Each row is a point on a tangle of strands that fork, close into loops and nearly touch. The rows are in no order.
In the rows, 128 means zero.
Points whose rows are less than 85.2 apart are linked; no others are. Some points are linked to none.
J_93: [128  87 132  89  77 162 125 117 184 147 111 119 117 188  94 122  89  67
 113  99 106 190 153 117 132]
J_922: [118 124 100 131 184  89 158 118  70 135  73  99 190 184 155 129 133 172
 145 191 109 125  95 154 147]
J_389: [ 92 120 103 137  95 156 115 105 128 163 124 114 107 106 153 141 107 108
 111 136  96 127 142 108 121]
J_386: [142 133 133 111 174  84 137 142 145 156 108  94 139 115 110  94 174 131
 161 117 150 121  86 127 133]
J_552: [ 71 121 119 146 157 161 113 166 124 186 150 111 134  86 136 101 146  97
 172 133 135  86 127 160 124]
J_716: [186 178 110 139 110 102 116  89 107  87 107 135 108 135 118 177 115 171
 144 178 111 118 114 110 130]
J_868: [127  98 161 127 163 116 164 132 122  78 180 173 195 124 118 147 133 173
  97 139 195 112  92 187 123]
J_477: [ 86 154 117 142 150 145 104 134 125 152 163 100 126 108 114 137 139  89
 181 122 135  86 160 129  80]
J_27: [141 151 187  96 114 111 120 146 152  70 177 188 123 144 108 153 118 100
 103 106 129 129 163  92  87]
J_368: [ 84 147 129 122 132 146 118 133 128 144 166 135 120  98 140 125 141 108
 157 141 124  96 146 135 100]
J_759: [134 167 102 163  98 126 114  77 143 117 113 115 103 153 120 196  85  81
 124 135  78 145 171  80 104]
J_217: [ 87  89 143 127 145 139 153 139  98 135 145 164 194 131 183 137 125 154
 122 195 162 100  93 190 137]
J_409: [140 165 134 136 160  86 133 140 126 145 130 107 147 123  98 152 156 132
 174 173 139  92 105 148 117]
J_11: [ 84 154 111 124 114 168 109 122 138 136 117 103  99 129 116 132 137 116
 167 122  92 106 147 114  95]
J_824: [ 87 103 148 162  86 208  89 160 151 146 102 112  92 166 102  98 133 142
 158  84  90 122 186 154 109]
J_260: [197 145  87 121 172  82 158 155 109 144 149  79 145 123 125 127 162 119
 176 104 174 134 128 103 125]
J_529: [129 122 138 153 113 169  92 143 174 162  89 107 120 128 111  85 170 192
 154 114  74 125  90 148 144]
J_192: [101 109 112 209  90 160  74 124 147 187  68  69 117 115 109 100 153 153
 115 115  96 174 136 162 159]
J_919: [176 160  87 141 161 108 125 135 109 129 184 128 130 129 128 151 138  81
 163 102 155 106 173 123  83]
J_304: [117  80 106 158 141 161 170 108  83 101 128 154 190 105 197 143  98 138
  70 191 186 140 103 169 146]
J_713: [121  81 123  72  80 161 143 140 168 146 110 128 124 181 123 101 104  65
 107  85 115 208 159 119 151]
J_582: [128 144 138 165  86 109 102  78 109 111 154 155 113 112 138 193  70 124
  79 182 111 106 147 117 115]
J_219: [157 159  89 154 171  96 176 150  77 114 146 141 161 110 164 128 131  98
 156 123 202 144 138 165 153]
J_542: [124 110 160  95 140 102 162 135 131  85 112 150 139 117 146  83 143 161
 110 125 165 146  77 127 135]
J_393: [123  94 181  81  82 188 117 146 202 131 138 159 111 183  80 116  99 105
 120 103  79 147 156 113 133]
J_502: [149 150  88 156 132 122 173 112  80  99 120 143 149 124 183 137 112 138
 147 160 166 145 115 146 148]
J_653: [146 156 155  90 124  86 153 137 151  62 149 153 123 144 116 124 120  99
 115  70 138 169 158  85 108]
J_956: [143 119 148 117 143 107 131 143 111 120 210 156 140  99 147 138 135 118
 116 118 189 109 151 139 107]
J_358: [128 117 168 106 162 104 109 129 131 134  97 139 161 167 116 101 160 187
 136 176  96  90  62 158 131]
J_355: [191 123  89 140 153 107 161 164  82 132 201 154 153 130 134 179 117 123
 140 110 191  90 139 170 126]
J_514: [122 126  92 121 109 130 168 118 110 106 107 125 143 122 179 129  76  77
  87 100 139 191 165  81 163]
J_290: [100 117 164 122 116 152 119 135 131 152 161 162 123 105 159 116 132 154
 131 177 121  80 102 153 124]
J_705: [137  74 154 105 167 152 123 174 162 168 156 124 116  94 129  59 172 127
 114  46 144 142 142 131 155]
J_865: [100 103 125 102 146 158 127 171 150 156 117 117 105 116 116  69 181  98
 123  48 129 173 163 145 146]
J_756: [108 129 116 168 148  81 113  64 129 135  52 115 121 113 149 129 108 133
  99 167 110 139  83 142 158]
J_120: [117  80 144 168  76 195 102 163 166 174 121 105 128 128 130  77 136 158
 100 102  90 183 178 151 164]
J_234: [ 86 102 186 146  83 109 115 101 128 120 148 165 124  99 133 138  50 123
  40 168 119 120 112 126 147]
J_111: [111  81 101 129 172 184 107 187 122 190 140  78 133  94 128  83 171  84
 159  67 153 119 155 144 145]
J_324: [130 174 143 122 148 128  76 132 140 136 109 104 115 112  43 131 166 140
 181 148 113  76 113 103 107]
J_39: [125 147 160 111 110 167  83 145 164 132  91 122  89 130  53  98 162 174
 145 106  67 107 121 111 129]
J_737: [ 77 139 158 159  93 122  83  82 145 150 123 142  95 102 114 161  80 109
  80 169  71 104 128 128 134]
J_23: [105 105  97 136 160 168 105 182 130 180 106  74 126 102 108  66 188 102
 163  57 150 142 150 166 151]
J_479: [113 109 119 129  81 148 106 117 154 163  97  97  95 145  92 118 116 123
  96 103  75 159 138 117 144]
J_600: [153 155 167  81 111  94 138 126 138  67 105 144 112 127 103 119 139 168
 118 132 126 138  98  86 132]
J_944: [ 80  97 149 139 195  93 162 164  88 165 138 132 205 157 140 153 158 152
 115 171 151  90 114 185 134]
J_900: [146 160  95 144 107 122 161 118  93  82 146 170 119 143 181 143  86 102
 124 114 130 159 166 107 117]
J_682: [102 118 115  95 128 148 136 169 145 149  97 124 113 105 147  69 174 122
 123  69 124 173 127 142 164]
J_73: [132 103 171 158 127 164  81 131 160 172 119 148 137 138 140 103 141 191
 133 180  72  77  73 156 133]
J_796: [170 146  80 121 173  96 147 142 113 139 157  93 136 109 140 120 154  88
 166  82 172 143 157 102 119]
J_864: [121 104 107 156 140 100 113  83 131 159  59 108 133 117 159 115 126 139
 102 151 111 135  70 133 154]
J_980: [122 103 145  89 155 112 151 152 140 102 171 144 131 113 154 116 141  72
 107  58 166 169 174  92 121]
J_807: [126 173 143 103 129 138  80 130 152 120  79 113  94 120  43 120 170 156
 167 124  82 100 113  92 119]
J_962: [ 93 108 184  87 118 147 134 153 159 126 164 171 108 125 138  95 123 119
 104  93 111 133 150 113 128]
J_38: [ 95  79 168 118 139 144 136 127 111 132 146 171 173 142 166 119 128 177
 111 188 148  89  78 184 130]
J_392: [193 161 114 165 109 107 114  76  94  73 117 153 106 138 111 192  87 172
 108 174 125 122 118 122 135]
J_999: [133 127 140 164  88 122 107  75 102 113 162 157 123 108 145 196  82 156
  83 201 133  90 124 143 119]
J_845: [145 148 183  72  94 115 117 134 145  81 120 159 108 135  92 126 121 160
 106 132 100 131 115  69 131]
J_100: [ 87 114 123 134 199  89 176 153  69 136 109 124 214 161 148 135 147 159
 126 169 142 115 111 183 144]
J_712: [101 135  90 121 163 137 124 155 137 171  95  75 123 101 109  82 175 103
 173  82 140 135 125 143 142]
J_280: [ 87 137 105 161  95 148 115  78 152 147 107 102 104 146 109 184  85  64
 117 133  88 144 172 103 107]
J_978: [160 139 108 191 140 102 132  55  92  88 111 133 136 144 131 180  85 169
 101 183 150 132  98 155 148]
J_110: [145 109 163 117 163 125 116 161 137 177 175 114 133 114 105 117 158 137
 145 145 155  78 106 125 114]
J_250: [101 123 112 176 173  79  97  58 110 150  57 112 151 137 152 132 107 142
 106 196 100 117  82 169 150]
J_745: [139  78 164 100 166 124 134 163 125 156 189 137 143  95 153  96 153 129
 117 116 190 108 113 131 137]
J_252: [127  88 158 129 157 154 118 185 174 166 130 135 134  91 136  48 186 148
 121  58 138 160 132 160 174]
J_958: [152 180 105 120 126  94 154 113 114  88 115 130 117 121 145 126 130 138
 157 123 133 147 132 113 127]
J_795: [140 149 163 107  94 122 126 140 141  59 175 200 126 155 134 167  92  97
 111 126 115 130 163 103  81]
J_249: [144 117 125 121 161 126 125 171 124 178 179  81 137 116 113 128 157 119
 171 132 157  88 126 110 106]
J_985: [112 140  82 124 102 152 112 115 138 152  74  71  88 130 106 118 146 139
 155 110  84 141 119 115 130]
J_905: [120 152 184  97 119 132 102 132 139 114 169 167 112 110 108 136 142 142
 122 148 118  90 135 112 106]
J_834: [107 112 107 186  78 163  75 121 142 176  73  65  94 137  90 106 138 145
 119 102  83 157 146 147 139]
J_725: [154 105  94 109 192 118 159 181 107 169 140  78 164  90 165 110 168  83
 156 109 188 134 124 118 153]
J_13: [161 194  92 133 147  91 153 117 119  86 136 148 107 141 134 130 133  88
 154  77 134 154 170 107 103]
J_844: [181 155 126 126 166  64 161 127 114  98 129 125 149 129 113 121 150 146
 146 116 188 137 106 135 134]
J_98: [210 155 120 118 147  89 125 148 113 124 175 127 142 130  91 164 146 140
 148 127 167  93 129 124 105]
J_300: [145 119  99 160 166  89 136  61  93 119  76 104 158 157 151 141 107 160
 118 188 135 135  90 143 150]
J_299: [100  87 161 105  81 130 112 113 157 146 131 144 138 138 117 103  58  93
  53  97 101 167 135 122 171]
J_273: [105 143  85 123 138 140 122 153 141 160  66  74 112 115 100  73 188 127
 181  77 122 156 110 155 144]
J_196: [129 138 113 194 110 106 121  60  91 121 140 146 129 105 158 193  77 137
 103 198 144 106 127 161 138]
J_762: [ 99 143 139 111 102 164 106 128 150 140 123 122  92 129 111 120 138 138
 139 121  78 110 133 108 114]
J_137: [168 130 113 123 185  70 158 157 120 158 122  84 159 133 120 122 166 127
 165 132 176 127 103 121 131]
J_779: [ 79 119 120 152  92 149 103  93 146 167 112 110 101 131 110 154  91  87
  94 128  81 135 156 113 123]
J_855: [ 86 109 145 157 152 181  82 162 142 178 151 102 117 109  94  96 142 122
 170  87 125  60 154 151 113]
J_394: [ 96 135 148 149 141 145 107 150 135 172 127 121 133 124 117 127 147 146
 175 190  99  68  84 161 115]
J_800: [110  97 124 183  69 177  81 144 141 168  81  74 103 166  93  90 128 127
 120  97  92 179 182 146 130]
J_321: [180 167 107 143 113 117 162 113  88  46 140 180 117 138 117 154  99 166
 120 132 147 129 115 149 129]
J_925: [106 122  76 132  95 155 143 102 146 146  78  86 101 164 116 158 110  58
 134 108 106 184 184  99 115]
J_336: [148 136 109 124  89 129 161 114 158  91 137 157 135 171 158 167  66  57
 129 100 121 185 165  84 119]
J_403: [167 188 108 159 151  84 148 118  97 108 115 132 147 160 113 180 137 157
 185 175 131 106 106 169 137]
J_570: [136 115 167 126  98 142  86 108 148 144 112 138  96 120 114 135 116 166
  93 165  83  96  92 100 136]
J_453: [125 115 149 136  88 133 114  96 116 127 154 151 120 112 154 164  99 156
  99 195 124  91 109 125 121]
J_71: [171 151 142 120 156  78 140 132 121 114 154 130 151 122 109 140 150 142
 143 134 177 111 115 139 123]
J_374: [117  83 171 131 174 116 139 170 120 180 180 139 167 121 139 134 154 136
 127 165 177  78 105 170 131]
J_241: [ 90 116 127  87 150 136 147 153 135 121 147 141 122 103 163 108 148  71
 121  76 148 162 169 115 130]
J_18: [120 123 132 126  93 106 105  99 154 145  89 106  97 121 101 128 103 133
  79 119  79 146 108 103 158]
J_335: [119 144 124 133 154  96 150 132 112 139 120 124 161 136 146 141 145 142
 172 184 138 105  96 161 131]
J_607: [210 109 121  89 160  93 167 172 108 108 170 113 161 144 132 126 159 163
 155 109 199 128 104 119 124]
J_850: [ 98 124 130 145  97 182  95 160 150 145  87  94  90 154  87  81 162 142
 161  71  95 138 170 152 116]
J_573: [167 179  85 147 112 100 138  76 113 107  95  99  99 131 140 150 110 134
 143 136 105 154 129  84 142]
J_82: [131 135  99 135 101 129 162 119 100  92 140 149 136 126 186 140  76  92
 100 114 138 169 166  88 133]
J_662: [102 132 168 139 142 136 113 151 122 165 195 144 137 101 119 151 142 133
 150 185 149  57 124 168 108]
J_152: [140  92 161  98 152 124 124 150 123 144 214 140 133  98 149 117 146 121
 117 111 180 104 142 116 113]
J_547: [162 157 108 137 110 134 173 125  84  42 173 209 113 132 118 151  80 142
  96 111 154 123 136 162 113]
J_638: [102 146 114 108  97 166 113 122 154 119  73  89  81 174  71 139 142 108
 162  94  88 142 161 102  94]
J_130: [113 133 113 123 121 147 112 161 150 151  73  79  95 133  79  57 192 147
 165  60 113 166 131 154 140]
J_452: [122  62 142  98 162 169 126 167 155 160 156 115 102 119 116  76 175  96
 119  33 141 154 174 120 136]
J_664: [150 195  79 130 133 103 163 114 108  93 115 131 111 132 156 126 129 107
 164  95 128 167 156 104 130]
J_803: [138 141  97 143 182  96 179 110  75 102  85 113 192 181 150 129 130 165
 156 170 140 150  96 158 153]
J_113: [118 159  99 180 113 107 108  63 111 144 115 108 104  98 145 174  94 115
 120 182 105 114 137 121 131]
J_390: [204 126 115 131 174  78 168 168 106 137 144 105 170 167 110 176 162 162
 157 133 171 109 108 132 125]
J_37: [150 147 135  96 100  97 168 127 120  55 118 134 120 134 127 114  99 142
 109 105 127 171 124  77 134]
J_627: [ 74 111 137 167 160 170  95 176 126 195 157  99 130  97 114 103 136 109
 181 121 133  56 137 157 116]
J_347: [150 132 142 139 156 115 156 123 115  60 164 182 188 136  96 176 121 181
 113 140 171  99  89 189 126]
J_316: [144 158  73 124 112 108 151  86 126 125  73  81 100 131 137 134 119 119
 134 109 104 177 141  78 156]
J_966: [172 179 131 110 139  71 157 117 121  69 113 132 120 125 116 117 143 151
 146 112 153 143 115 112 129]
J_475: [ 89 134 108 119 106 158 130 124 121 144 145 133 117 103 170 131 122 110
 135 141 110 122 143 117 111]
J_781: [124  90 150 110  73 186 107 129 189 148 112 120 101 196  74 122  95  87
 120 106  87 160 160 120 122]
J_833: [101 117 100 147 183 126 190 136  61 104 115 132 226 162 167 144 124 161
 127 178 153 136 110 184 153]
J_138: [104 100 133 146 129 137 118 117 114 177 127 134 157 135 170 143 124 153
 136 217 115  80  81 167 126]
J_480: [186 102 131  73 162 110 163 191 114 130 185 109 151 129 143 116 172 149
 174 112 183 119 112 111 122]
J_661: [101 114 183 134  87  94 119  95 134  85 133 156 129 108 104 133  38 126
  48 164 120 140 104 116 152]
J_610: [131 102 125 151 152 103 124  65 101 120  98 121 164 147 151 154 103 170
  99 196 138 114  84 155 135]
J_722: [184 180  85 141 161  89 142 125 105 109 161 146 113 134 133 136 132  82
 152  81 158 128 171 124 100]
J_311: [123 101 149 142 130 140 102 117 133 166 115 135 140 141 154 120 137 169
 131 191  97  86  69 155 130]
J_331: [135 164 142 125 151 113 103 139 132 149 149 103 127 108  78 136 158 126
 167 152 134  80 121 119 103]
J_462: [137 166 107  99 134  96 147 114 143 117  73  93 108 122 118 106 160 146
 167 117 111 144  96 106 138]
J_998: [144 143  84 135 135 105 151  89 113 132  70  96 130 125 167 121 130 142
 153 151 130 148  94 111 154]
J_563: [177 122 109 128 143 111 129 152  95 132 223 155 143 119 144 167 124 108
 131 113 180  93 161 156  98]
J_505: [105 138 111 132 101 147 148 123 141 107 155 159 121 141 178 167 100  71
 137 122 111 152 173 100  91]
J_385: [123 121 128 125 127 116 147 114 112 123 120 139 147 126 167 132 128 158
 139 180 146 116  91 145 131]
J_728: [128  99 113 130 130 123 127 109 131 147  78 121 141 126 170 104 135 153
 118 151 118 132  67 127 145]
J_102: [125 129 123 141 118 151  95 127 155 162  85 103 110 128 116 106 154 171
 154 139  75 109  73 137 137]
J_660: [123 114 102 127  89 155 117 147 151 164  75  88 100 134 117  80 166 154
 127  86  88 181 117 136 155]
J_693: [136 102 164 124 148 113 146 145 115 106 202 168 172 110 130 157 129 155
 107 141 207  99 111 176 123]
J_524: [ 89 138 172 129 120 188  86 142 154 146 154 150 102 111  99 114 136 145
 143 139  86  64 142 126 104]
J_715: [157 160 137 113 119  93 162 142 128  45 157 181 123 153 131 131  93  93
 112  78 138 163 160 105  98]
J_836: [134 120 180 112  90 168  90 138 166 140 120 155  94 127  94 117 124 177
 105 139  61 100 118  98 139]
J_848: [111  74 154 126 121 146 153 111 109  99 144 168 166 127 169 129 111 179
  84 181 163 117  79 159 126]
J_511: [122 115 123 102  88 136 148 109 156 109 136 141 139 161 148 158  71  72
 108 106 115 176 161  85 127]
J_687: [121 117 144 111 146 118 131 136 145 141  99 138 141 129 152  84 159 160
 142 140 119 120  68 145 141]
J_913: [102 124 115 111 171 123 145 161 118 156 122 123 150  83 172  93 160  97
 149 122 162 130 111 149 151]
J_642: [139 109 150 105 115 112 162 118 122  74 113 144 133 127 142 110 120 177
  98 148 149 143  76 113 131]
J_884: [128 160 139  74 120 110 132 131 160 109  95 113  94 129  84 101 163 140
 135  86 101 149 122  91 132]
J_202: [ 85 100 125 125 170 161 119 168 121 179 169 121 137  74 157  99 154  78
 145 115 155 108 144 146 130]
J_121: [135  79 152  96 176 113 153 162 120 124 155 135 154  86 162  78 157 119
 102 100 207 140 106 128 148]
J_254: [122 139 149 136 108  74 109  82 147 111  76 118  99 112 101 141  83 136
  81 147  92 144  97 104 161]
J_974: [133 138 143 124 103 122 135 111 112  97 154 160 135 120 151 160 118 166
 124 183 145 100 109 148 118]
J_622: [113  87 131 153 129 124 117  86 108 152 118 138 159 128 173 148 106 154
 101 206 134  94  83 163 132]
J_193: [127 158  88 115 143 109 156 120 127 133  78  99 131 114 155 106 152 131
 174 134 127 146  99 123 149]
J_857: [179 150  89 130 159 124 116 146 120 136 180  94 129 136 110 147 150  92
 184  99 149 102 165  96  71]
J_173: [113 149  64 152 117 118 133  75 123 157  62  74 101 116 129 142 113  98
 120 118 100 165 151 101 152]
J_104: [ 98 127  94 135  98 164 151 116 150 125 123 133 119 149 164 174 102  54
 140 115 111 172 180  98 103]
J_898: [ 81  82 163 137 187 112 146 176 104 180 148 148 195 141 160 129 158 140
 122 176 158  85 104 195 136]
J_918: [174 155 111 135 140 115 163 127  85  60 183 202 117 128 101 153  97 133
  98  90 181 107 136 169 115]
J_444: [111 121 124 145  87 137 131 103 127 120 161 159 133 133 175 174  67  78
  94 141 113 142 169  96 107]
J_74: [137 138 114 139  99 131 154 118  89  82 167 173 134 117 171 154  97 147
 115 154 156 124 134 151 118]
J_174: [136 120 185 130 150 136  90 142 159 154 106 149 146 149 110  94 163 190
 145 169  81  80  66 155 131]
J_866: [102 140  80 140 103 118 130  83 140 150  71  80  96 143 100 150 103  78
 111 108  90 176 167 105 141]
J_362: [ 73 160  95 147 111 176 111 113 136 122 111 102 103 143 123 163 132  83
 195 113 112 107 169 114  71]
J_506: [215 127 110 120 171  74 172 144 109  99 143 114 161 144 114 125 149 153
 139 102 209 139 103 129 130]
J_162: [134 119 129 114 156  97 123 110 119 134  75 112 160 170 141 113 147 175
 144 180  98 110  65 146 132]
J_499: [ 82  97 136 125 125 183 120 171 138 166 145 161 128  85 187  81 143 124
 120 120 118 123 124 156 155]
J_941: [129 135  87 169 110 132 149  95  79 124 136 141 139  98 201 155  88 112
 106 167 157 137 144 130 141]
J_239: [127 134 165 101  85 122 136 128 120  76 164 169 121 125 141 143 103 149
  96 148 126 125 131 101 111]
J_633: [123 125  84 107 102 110 153 103 130 140  66  89 112 127 133 118 108 102
  95  92 111 189 140  92 172]
J_367: [143 165 132 134  94 131 126 128 118  76 174 204 112 151 147 184  93 103
 123 140 109 108 172 127  74]
J_223: [196 140  95 135 152 104 162 137  83  96 189 171 131 131 117 152 106 126
 118  88 198 103 140 165 121]
J_976: [125  86 121  89  85 169 132 167 160 150  99 117 113 179 115  73 129  84
 110  81 101 218 170 136 150]
J_589: [118  86 122 133  78 163 107 141 160 173 101 106 121 168 101  88 110  82
  87  94  95 204 172 145 152]
J_146: [102  93 104 141  79 171 104 134 146 170  90  94 101 163 101 110 115  91
 106  98  88 178 167 132 131]
J_399: [110 158 164  96 122 141 106 130 153 117 144 143 100 121  96 124 148 129
 136 122  99 103 142  98 101]
J_175: [119 112 168 105  83 136 123 122 135 119 150 154 111 120 144 131  98 147
  82 147 105 116 114  93 129]
J_628: [123 133 149 117  98 119 158 142 105  63 181 180 133 111 160 136 100 137
 100 131 155 136 144 131 109]
J_994: [170 159 120 142 136 113 164 116  99  54 148 183 145 136 105 165 111 172
 123 136 165 113  99 175 131]
J_422: [167 155  91 160 125  95 146  72 102 109  89 108 117 128 155 145 105 148
 136 157 137 149 107 106 152]
J_942: [134  90 146 124 170 155 111 171 157 185 159 109 122  99 115  72 166 133
 143  81 139 104 124 134 138]
J_437: [103 147 131 169 100 118  89  70 123 142 136 128 101  99 129 182  86 117
  96 191  93  94 140 118 112]
J_160: [167 140 156 119 139 138  83 144 124 137 215 150 134 119  93 166 149 124
 137 146 151  70 160 112  77]
J_929: [ 98 113 179  99  99 184 117 153 183 132 138 155 101 160  95 115 120 117
 120  95  76 126 158 113 118]
J_116: [163 172 110 132 119 109 168 130  98  51 149 196 105 160 146 140  87  92
 122  88 136 148 162 119 104]
J_719: [139 145 142  98 155 103 124 140 166 143  88 105 114 122  92  79 184 148
 152  93 123 129  82 124 139]
J_615: [101 116 105  96 171 145 136 153 130 151 133 106 126  88 148  94 169  69
 134  67 159 154 161 125 142]
J_350: [205 192  94 145 158  77 139 127  91 108 148 143 116 139 100 147 132 118
 155 103 163 110 143 143 120]
J_676: [173 140  97 152 162  94 161  78  87  87  82 111 158 172 146 140 119 176
 145 170 142 152  84 138 153]
J_894: [116 141 201 113 127 161  85 139 148 138 171 171 110  97  89 122 143 153
 129 160 107  61 136 121 106]
J_571: [126 148  88 136 109 135 107  88 132 150  81  76  94 117 114 143 129 136
 145 143  83 122 114 100 125]
J_748: [141 145 101 182 123 103 119  64 100 137 120 118 128 113 159 179  95 136
 125 197 131 110 116 144 139]
J_790: [100  96 102 131 171 170 109 162 123 178 158  75 126 106 121 109 156  80
 172  79 155 106 159 123 108]
J_840: [120 128  82 106 187 133 146 167 118 163 119  80 143  80 152  98 174  67
 152  85 172 145 145 130 157]
J_412: [ 99 105 162 131  80 131 122 103 138 121 174 162 137 129 153 159  48  87
  64 146 116 134 154  96 120]
J_742: [148 184 126  94 140  89 127 116 147 105  93 103 106 117  87 116 168 142
 164 114 117 131 113  98 125]
J_261: [109 117 119 139  96 173 105 168 149 152  82  84  97 146  99  61 175 155
 154  73 100 177 158 151 140]
J_586: [150 142 173  67 140  94 134 140 164 105 121 121 103 122  80  94 163 139
 109  66 134 145 124  79 132]
J_474: [125 121  90 152  95 149  98 118 145 171  61  70  94 128 106 106 153 156
 132 105  83 156 106 132 146]
J_641: [138 147 103 114 165 100 152 138 113 114 154 126 135 102 159 112 148  84
 142  81 173 155 165 114 124]
J_207: [ 98  83 113 138 150 162 173 127  80 103 140 159 212 125 194 144 110 151
 100 193 181 123  97 187 142]
J_798: [113 101 111 211 108 175  73 121 156 194  70  68 140 121 127  99 164 169
 142 125  95 156 107 163 160]
J_88: [120 110 115 135 156 119 174 115  90  89 120 147 198 149 161 130 125 168
 129 174 165 135  93 173 136]
J_739: [121 128 105 143 114 140 106 103 135 166  92  96 111 113 140 129 133 145
 144 158  92 110  87 122 132]
J_465: [143 173  97 147 103 127  97  78 130 113 102 100  94 136 103 186 106 115
 139 145  73 131 155  72 106]
J_25: [ 98 143 154 116 100 158 115 125 147 109 168 163 111 136 141 160 114 104
 132 141  96 114 162 100  83]
J_895: [119 100 168 100  78 130 134 117 141  97 164 158 141 143 141 137  51 100
  68 125 117 151 137  80 128]
J_256: [112 140 100 122  88 163  98 108 142 137  65  71  79 161  74 139 137 129
 147 109  70 134 146  99 110]
J_60: [125  83 178 126  91 112 146 113 134  81 146 152 139 111 108 117  49 142
  33 155 140 155  90 101 143]
J_309: [141 139 171 124 140 127  92 143 128 153 196 146 136 105  91 157 149 137
 139 173 153  59 134 137 100]
J_936: [ 84 124 168 151 131 195  75 153 158 154 148 137 104 114  95  99 134 144
 159 105  95  60 159 149 106]
J_536: [103 144 151 101 113 163 110 139 172 114  96 114  85 168  54 126 153 109
 148  87  93 136 162 105  98]
J_772: [148 127 102 129 158 138 121 160 115 159 190  82 136 120 119 142 152  96
 185 113 151  94 154 103  84]
J_136: [123 109 100 163 166  97  95  85 113 178  67  88 157 151 149 134 124 148
 129 196  83 111  72 153 139]
J_508: [143 144 122 121 148  94 157 142 107  79 173 168 130 111 160 122 122  94
 117  81 178 152 169 123 111]
J_103: [135 154 199  76 107 115 111 144 151  76 148 180 115 137  86 134 126 135
 102 118 107 129 143  73 111]
J_493: [112 103 145  97 154 115 162 154 123  99 115 151 147  95 166  78 146 134
 110 114 183 148  94 135 145]
J_706: [121 105 102 107 102 113 152 127 131 135  61 103 133 113 136  98  95  96
  62  81 128 203 123 108 196]
J_92: [138 117 167 118  89 124 108 102 128 116 129 146 108 115 129 150 104 163
  86 172 111 105  98 100 129]
J_867: [105  78 171 125 164 123 145 154 113 141 195 163 185 114 149 145 138 143
 112 158 204  89 107 187 132]
J_131: [186 156 139 118 141 106 101 139 118 119 192 145 133 122  95 161 147 127
 131 128 157  90 152 118  90]
J_933: [166 175 115 130 130  92 134 104 113  97 108 126 128 135 125 156 137 163
 168 174 127 115 101 133 129]
J_554: [ 81 128 112 143 160 160  95 142 124 167 146  76 120 121 103 122 147  86
 187  90 145  84 162 127  91]
J_215: [ 86  99 157 137  96 207 106 158 173 148 134 142  96 153 108  99 125 133
 129  92  76 123 174 143 115]
J_213: [126 143 175  97 102 170  82 145 166 122 104 151  91 138  52 116 143 166
 129 122  59 108 132  83 129]
J_456: [153 155 139 149 114  78  98  72 129  96  90 119 100 117 106 172  89 146
  92 172 107 133 112  94 145]
J_518: [118 129 150  83  93 159 118 148 173 124  94 113  88 178  59  99 146 127
 132  79  75 159 150 108 123]
J_141: [116 106 143 118 130 151 126 177 166 154 104 132 122 108 138  56 184 153
 128  65 118 173 116 154 169]
J_972: [191 209 103 139 133  93 130 115  95  82 135 167 105 142  99 163 125 136
 159 131 130 106 138 141 120]
J_788: [ 77 104 130 112 154 173 125 171 127 159 150 142 129  77 172  84 158  88
 122  95 139 127 147 153 149]
J_516: [ 99 144  85 114 107 156 153 119 150 120 105 112 108 151 143 146 128  72
 155  98 107 176 179  99 106]
J_727: [191 209 103 153 151  79 131 125 100 105 122 142 128 143  81 177 141 144
 181 159 132  96 119 154 132]
J_242: [116  72 134 145 116 144 164 109 101 101 136 159 157 100 177 129  92 150
  56 176 175 144  93 140 135]
J_90: [135 102 168 136 167 146 104 169 154 189 162 111 127 108  95  90 156 144
 151 122 135  67 107 138 124]
J_961: [142  87 167 115 100 116 156 114 128  72 127 145 131 120 124 118  84 173
  55 157 142 152  76  98 131]
J_846: [176 155 121 147  85 122 118  96  94  73 148 177 113 133 126 192  82 162
  97 169 124 108 134 125 119]
J_195: [ 59 123 167 153  83 114 106  94 135 138 138 164 115  98 139 145  56  99
  63 164  88 121 130 135 147]
J_771: [ 68 149  95 138 133 167 121 122 142 127 107  97 107 136 118 146 151  67
 188  88 133 132 181 125  82]
J_591: [115  97 155  85  77 142 131 109 170 119 148 149 139 163 134 139  59  77
  87 108 112 162 144  91 132]
J_801: [ 92 159  95 126 134 142 142 124 145 117 123 122 110 131 136 142 146  70
 171  90 124 153 179 110  92]
J_538: [120 116  97 149 172  94 127 105  87 167  79  88 171 177 149 148 128 162
 144 213  84 102  89 155 139]
J_626: [175  90 110  85 176 111 160 185 110 146 160  93 156 113 162 105 171 118
 163 103 188 136 115 106 142]
J_572: [156 140 164  76 140  82 144 138 152  85 145 126 118 126 102 108 148 118
 107  58 150 158 143  71 117]
J_914: [143 108 155 108 145 100 151 150 132  79 196 171 131 123 153 128 118  83
  96  68 175 154 172 103 100]
J_128: [125 105 134 185 101 182  90 142 172 172  80  76 135 132 114  82 172 202
 161 117  83 150 116 160 153]
J_247: [163 155 130 136  78 128 126 117 100  64 164 193 113 147 137 184  79 136
  97 148 113 115 157 120  97]
J_924: [148 149 116 137 113 108 101  76 136 131  85  96  95 117 111 157 117 147
 117 161  91 121 101  90 137]
J_950: [102  88 139 122 161 136 130 159 116 157 107 151 180 131 194  76 152 142
 126 156 133 118  74 174 148]
J_40: [117 113  93 106 108 134 164 127 119 120  80 108 142 115 162 113  84  68
  64  91 140 196 154  98 186]

How many points has the smallest loop of links through each point below? Write - if it is on no loop.
J_713 | 16
J_141 | 6
J_462 | 19
J_924 | 11

A piece is all that can be reached along the links. How many separate loops has the piece of each point below (a circle has one, a figure eight two, a Y none), and how many tips (points with one link)?
J_918 | loops 3, tips 1
J_936 | loops 1, tips 2
J_479 | loops 3, tips 2
J_966 | loops 1, tips 3
J_756 | loops 0, tips 2
J_207 | loops 1, tips 0

Name the points in between on the shortest way along the links from the first point to the second, in order.
J_137, J_13 | J_260 > J_796 > J_641 > J_508 > J_914 > J_980 > J_241 > J_615 > J_840 > J_725 > J_626 > J_480 > J_607 > J_506 > J_844 > J_966 > J_958 > J_664
J_956, J_868 | J_563 > J_355 > J_223 > J_918 > J_547 > J_321 > J_994 > J_347
J_335, J_661 | J_385 > J_974 > J_453 > J_999 > J_582 > J_437 > J_737 > J_195 > J_234
J_972, J_27 | J_727 > J_403 > J_933 > J_716 > J_392 > J_846 > J_247 > J_367 > J_795
J_919, J_452 | J_857 > J_772 > J_249 > J_110 > J_90 > J_942 > J_705
J_316, J_499 | J_173 > J_866 > J_925 > J_516 > J_801 > J_771 > J_362 > J_11 > J_762 > J_399 > J_905 > J_894 > J_524 > J_936 > J_855 > J_627 > J_552 > J_202 > J_788
